A landscape with many valleys, sampled at points; each row gives a point and its height.
From any point a ball rolls to the lowest of the 4 points nearest to it. It stops when none of these is lower. Distance is the straight distance between rows; heights are no part of it.
J649: [ -7 -29 -36  24  -2 -11 -76  21 -60  -1  37 -28  33  77 -65   6 -49 -39
  38 -64]  (h 680)
J114: [  0  27  56 -35  43 -13  19   2  19 -29 -72 -18   6 -19 -40  -5 -15  -6
 -53  14]  (h 37)
J172: [ -1   6  33 -16 -16   6  37 -10  31  12 -36  18 -42 -68  50  12  25  21
 -20  33]  (h 149)
J510: [ -9  12  39 -47 -40   0  26 -18  20 -23 -61 -33  38 -82 -20  -5 -40  48
 -41  18]  (h 139)
J851: [-10 -12  22   8 -11 -16  31  13  16  55 -35  38 -49 -66  74  34  14 -33
  -3  21]  (h 234)
J613: [-40 -15 -35  36  66  28   7 -14  19   7  24  40 -15  30  25 -18  53   2
  23  32]  (h 575)
J558: [-18 -13 -12  26  60  -6 -34  19 -35 -12  15  -8  -1  44 -45  -2   2 -35
  16 -17]  (h 685)
J199: [ 14 -25  -8  29 -64 -31  25   6   4  89 -34  61 -31 -60 107  53 -12 -42
  21 -10]  (h 224)
J513: [-16 -27 -33  47  39   1  -7  -4  -3  19  19  42 -19  18  20  16  37 -29
  36  13]  (h 522)
J466: [-55 -18 -46  59 107  43 -17  -7  12 -20  11  14   3  38   7 -31  32   7
   2  42]  (h 481)
J380: [ 39 -16 -40  16 -75  -4   9  -6  -4  64  33  38  -8   0  64  21  20 -11
  20  -9]  (h 302)
J345: [  2 -14   0   6  32 -25 -22  24 -45   0  -9 -14 -14  23 -57  17 -20 -42
  18 -44]  (h 644)
J77: [-11 -18  33  -3  27 -18  39   4  -2   8 -89  -2  -6 -81  -2   7 -16 -14
 -28  -4]  (h 258)
J979: [  7   7  10  -7   2  -9 -40   6 -27 -26  24 -30  11  51 -50   4 -22 -23
  14 -29]  (h 527)
J315: [ 10  -3  21 -16  -7 -10  25   1  10  14 -36   0 -22 -57  26   4  -8 -15
 -15  -2]  (h 193)
J968: [-15 -17  12 -30 -64  10  25 -22  -1 -17 -30 -50  76 -94 -24  15 -69  78
 -11  26]  (h 203)
J726: [ 13  -8  18  -5 -19 -17  12  18 -21  27 -45  -9 -11 -58   3  14 -25 -19
  -2 -33]  (h 135)
J9: [ 21  43  25 -32 -48   5 -24  -4  -4 -40  33 -38  15  30 -44 -17 -22  18
 -20 -12]  (h 363)
J765: [  2  -5  19 -25 -47 -11  14   2  -7   2 -40 -24   6 -68  -8  -9 -49  14
 -22 -20]  (h 74)
J720: [ 22   7 -38 -12 -73  24 -20 -13   3  -9  87  -8  18  51   3 -11   9  39
  24 -11]  (h 144)
J473: [ 21 -31 -16   6 -34 -22   3  12 -39  52 -19  11 -19 -35  20  12 -27 -29
  15 -42]  (h 309)
J875: [ 12 -30 -70  31 -42   3 -10  -2 -11  51  55  43  10  32  55  19  30  -5
  45 -10]  (h 370)
J823: [  4  -3 -23  19 -10  30   7 -20  27   3  64  21 -14  28  39  -2  45  24
  27  19]  (h 367)
J90: [ 23 -11   7  -2 -57 -15  24  -2  -9  39 -33  -6 -15 -75  32   9 -29  -1
  -1 -12]  (h 142)
J885: [ -5  29  38  -5  37 -12 -42  11  -2 -57  14 -35  23  71 -61   3 -20 -13
 -16  -3]  (h 148)
J805: [ 34 -17 -16 -14 -84 -22  19   7 -18  52  -9   3   3 -54  49  11 -30   4
  11 -33]  (h 185)
J570: [ 14  -7 -56  22 -38  32  -8 -23  -1   8  80  14  14  30  36   1  35  27
  41   3]  (h 439)
J819: [-11  40  25  -5  63  18 -17   6  35 -67  29 -10  24  83 -47 -15  20  16
 -19  41]  (h 369)
J258: [-11  20  42 -29 -19  -1  51 -20  26  -5 -56 -12  11 -82  19  -7  -4  51
 -39  31]  (h 102)
J44: [ -2   1  36 -11  64 -22  25  16  18 -12 -48  15 -40 -11 -11  14  28 -34
 -15  14]  (h 317)
J52: [-13 -30   9 -15 -60 -11 -21  -7 -15 -14 -63 -45  67 -89 -37   9 -92  45
  -4 -32]  (h 310)
J994: [ 24  21 -14 -15 -46  14 -39   5 -21 -28  80 -30  22  59 -28 -10 -16  13
  18 -25]  (h 467)
J727: [ -4 -35 -96  70   7  19 -40 -15 -37  29  52  21  27  56  23 -32  -6  -2
  42 -27]  (h 549)
J385: [-37 -18 -53  57  83  27  -9  -6  -9 -12  22  28  -3  41   1 -23  27 -12
  29  25]  (h 516)
J547: [ -3 -37 -55  32  14 -14 -46  20 -52  27  28  -2  19  56 -31   6 -26 -38
  41 -48]  (h 606)
J495: [-20 -10 -28  20  55   9  -8   8  -7  -8  22   6  -7  34 -11  -6  27 -12
  24   1]  (h 503)
J339: [-15  18   1  13  80   6 -12  13   3 -34  11  -2  -4  52 -40 -12  27 -18
  -3  24]  (h 519)
J357: [  4  -5 -38  22   5  15 -43   2 -30   0  59 -13  26  62 -21 -14  -6  -5
  27 -22]  (h 499)
J518: [  3   9  19 -40 -80  -7   5 -21  -8 -11 -18 -36  33 -67 -12  -8 -54  54
 -28  -4]  (h 146)
J358: [ 15  21  34 -31 -61 -21 -49   7 -23 -21  17 -49  21  17 -52   7 -55  -1
  -9 -59]  (h 491)
J214: [ 14 -20   5   9 -45 -18  16   4  -9  64 -29  36 -27 -65  82  25  -9 -27
   4   0]  (h 194)
J980: [ 32 -38 -28  26 -94 -36  15  12 -10  89 -34  48  -2 -64  97  33 -23 -27
  11 -24]  (h 241)
J243: [-39 -23 -75  73  33  35  -8 -16 -13  21  39  30  11  32  37 -26  14   2
  55  -2]  (h 494)
J398: [ -8  35  38 -32  69  -5  21   8  52 -36 -17   0  -6  28 -30 -15  47   1
 -32  38]  (h 91)
J735: [  3 -24  23  -6 -38 -18  10   1 -20  21 -53 -24  36 -81  -8   0 -69  15
  -2 -33]  (h 209)
J556: [ -1  11  39 -29  -1 -10  37  -6  19  -7 -56  -6  -6 -61   8  -4  -2  15
 -35  21]  (h 138)
J789: [ -3 -14  26   3   6 -31   7  12 -27  10 -75 -15  -5 -64 -29   8 -54 -33
  -6 -34]  (h 398)
J332: [ 29  -2   2 -17 -30  -2   2  15 -11  24  19  -1 -23 -12  12   0   4   0
  14 -30]  (h 308)
J182: [-15  -5  43  -4  14  -4  37  -4  59  24 -52  44 -61 -54  70  19  49  -8
 -17  42]  (h 208)
J760: [  26   -7  -10  -26 -112   -2   30  -14   -1   45   12    7  -19  -50
   66    3   -5   37   -1   -1]  (h 232)
J737: [-29  -7 -10  25  82  23  15  -9  33  -1  -2  36 -23  16  22   3  61 -12
   3  55]  (h 523)
J94: [  3 -11   9 -10 -41 -38 -19  19 -40  18 -49 -24  16 -49 -28   2 -71 -11
   6 -58]  (h 385)
J739: [ -7  68  50 -45  51 -13  -6  12  66 -77  -9 -31  25  95 -55  -1  10  11
 -56  35]  (h 240)
J394: [-14   5 -58  42  10  52 -26 -20  -1 -16  74   9  36  54  14 -42  11  38
  27  13]  (h 104)
J212: [  7 -16   1   2   3  -9  -3   7 -19  11   0   1 -22  14 -20  11  -3 -37
  10 -31]  (h 473)
J6: [ 10  25  27 -34   4 -15  11  -3   6 -23  -7 -11  -7 -15 -36  -7 -15  -3
 -21   1]  (h 165)
J113: [ -7  40  27 -20  36  10 -32   7  18 -67  41 -27  19  87 -59  -1  -1  18
 -25  16]  (h 406)
J792: [-19  -5  35 -15  71 -38  25  17  -3 -15 -85   5 -33 -32 -18  11   5 -42
 -27   1]  (h 377)
J237: [ 23  28  -3 -33 -60  16  16 -11   9 -15  55 -17  -9  18  -3 -15  17  41
  -5   5]  (h 318)
J762: [   5    5   16  -29  -91    2   42  -18   11    1  -21  -12   22 -101
   26  -10  -33   68  -25   20]  (h 147)
J959: [-27 -14 -24  37  99  -3  -8   8 -21  -8 -14   8 -20  37 -26   0  34 -46
   9  18]  (h 703)
J793: [  7  23 -23  -1 -11  38 -13 -11  13 -32  80  -3  16  60 -15 -25  14  44
  15  20]  (h 335)
J427: [-24 -15 -45  58  59  26 -19   0 -22  -5  37   8  15  58 -11 -31   8  -2
  27  -2]  (h 386)
J886: [ -6 -33 -44  41  11  13   1  -3  -9  41  28  54 -28   7  61  16  46 -16
  30   7]  (h 435)
J608: [ -1  -7  19   2  38 -13  30  10   3  27 -49  30 -35 -49  17  11  20 -35
  -8  12]  (h 321)
J752: [ -9   9  17  -6  36  27  22  -8  56  -9  -5  34 -27   5  31   6  71   6
 -14  52]  (h 447)
J35: [  5   2  24 -27  14 -12 -16   5 -15 -18 -12 -24  -6  10 -47   3 -18 -20
  -4 -17]  (h 356)
J878: [ -9   7 -33  38  37  45 -21  -7   4 -28  60   0  34  58  -3 -43  16  40
  23  16]  (h 228)
J923: [ 30   2   4 -13 -51  10  22 -13  12  38   9  23 -38 -28  57  15  27   5
   9  10]  (h 269)
J894: [ -1  58  53 -56  40 -16  13   2  44 -63 -58 -32  19  21 -49  -8  -8   3
 -83  24]  (h 111)
J914: [  6  39  45 -35  20  -7  -3   4  20 -45   4 -22   0  43 -41   3   9   9
 -27   9]  (h 259)
J506: [ 11   3   1  -8   5  10   9 -12   2  14  22   8 -32   7  17   5  32 -11
  16   4]  (h 312)
J105: [  7  52  58 -32 -19 -15 -51   2   3 -61  18 -51  28  59 -65   5 -27  17
 -42  -3]  (h 513)
J782: [ -8  -9  25  -2  56 -30   8  24 -29   4 -55 -11 -24 -17 -38  12   2 -42
 -11 -13]  (h 506)
J867: [  2  37  11 -30  23  25   1  -6  38 -55  52 -12   8  63 -22 -13  43  32
 -14  39]  (h 424)
J607: [  3  17   5 -20 -23  29  23 -10  47 -11  38   8 -25  20  23 -13  43  40
  -2  40]  (h 394)
J247: [ 17 -29 -47  33 -19  -3 -27   8 -36  29  34   2   8  35  -3   5   8 -28
  43 -33]  (h 514)
J748: [ 17 -24 -17  -5 -30 -20 -37  16 -51  19   2  -8   3  15 -35  16 -30 -33
  20 -71]  (h 701)
J245: [ 33  19  19 -46 -73   6   3 -12  -2  -4  17 -28  -5 -27  -6  -9 -16  35
 -22  -9]  (h 215)
J461: [ 18  -2 -41  11 -24  12 -12  -9 -18   4  59  -6  17  45   8  -7  12   4
  32 -22]  (h 429)
J430: [  -9   24   55  -22   58  -27   42    2   26  -26 -102  -13   16  -59
  -16   -1  -11  -13  -65   16]  (h 108)
J699: [-33  13 -20  19  72  39  -9  -9  43 -32  38  11  26  54  -9 -46  37  28
  -1  47]  (h 316)
J512: [-20 -26  12  30  25  -4  34  -5  20  40 -32  64 -59 -27  73  43  37 -49
  14  40]  (h 311)

For each start below, name the point where the ball stops.
J558: J394
J513: J765
J959: J394
J613: J394
J748: J765
J607: J765

Call two points neighbours if one is among the 4 nearest of the other. Go from one point of each pair to the other, from neighbour to neighbour, staying as low as possible. Name the highest point that can't be avoided.
J394, J258: J793
J885, J258: J914
J765, J398: J510
J720, J765: J237
J114, J398: J894
J258, J398: J556
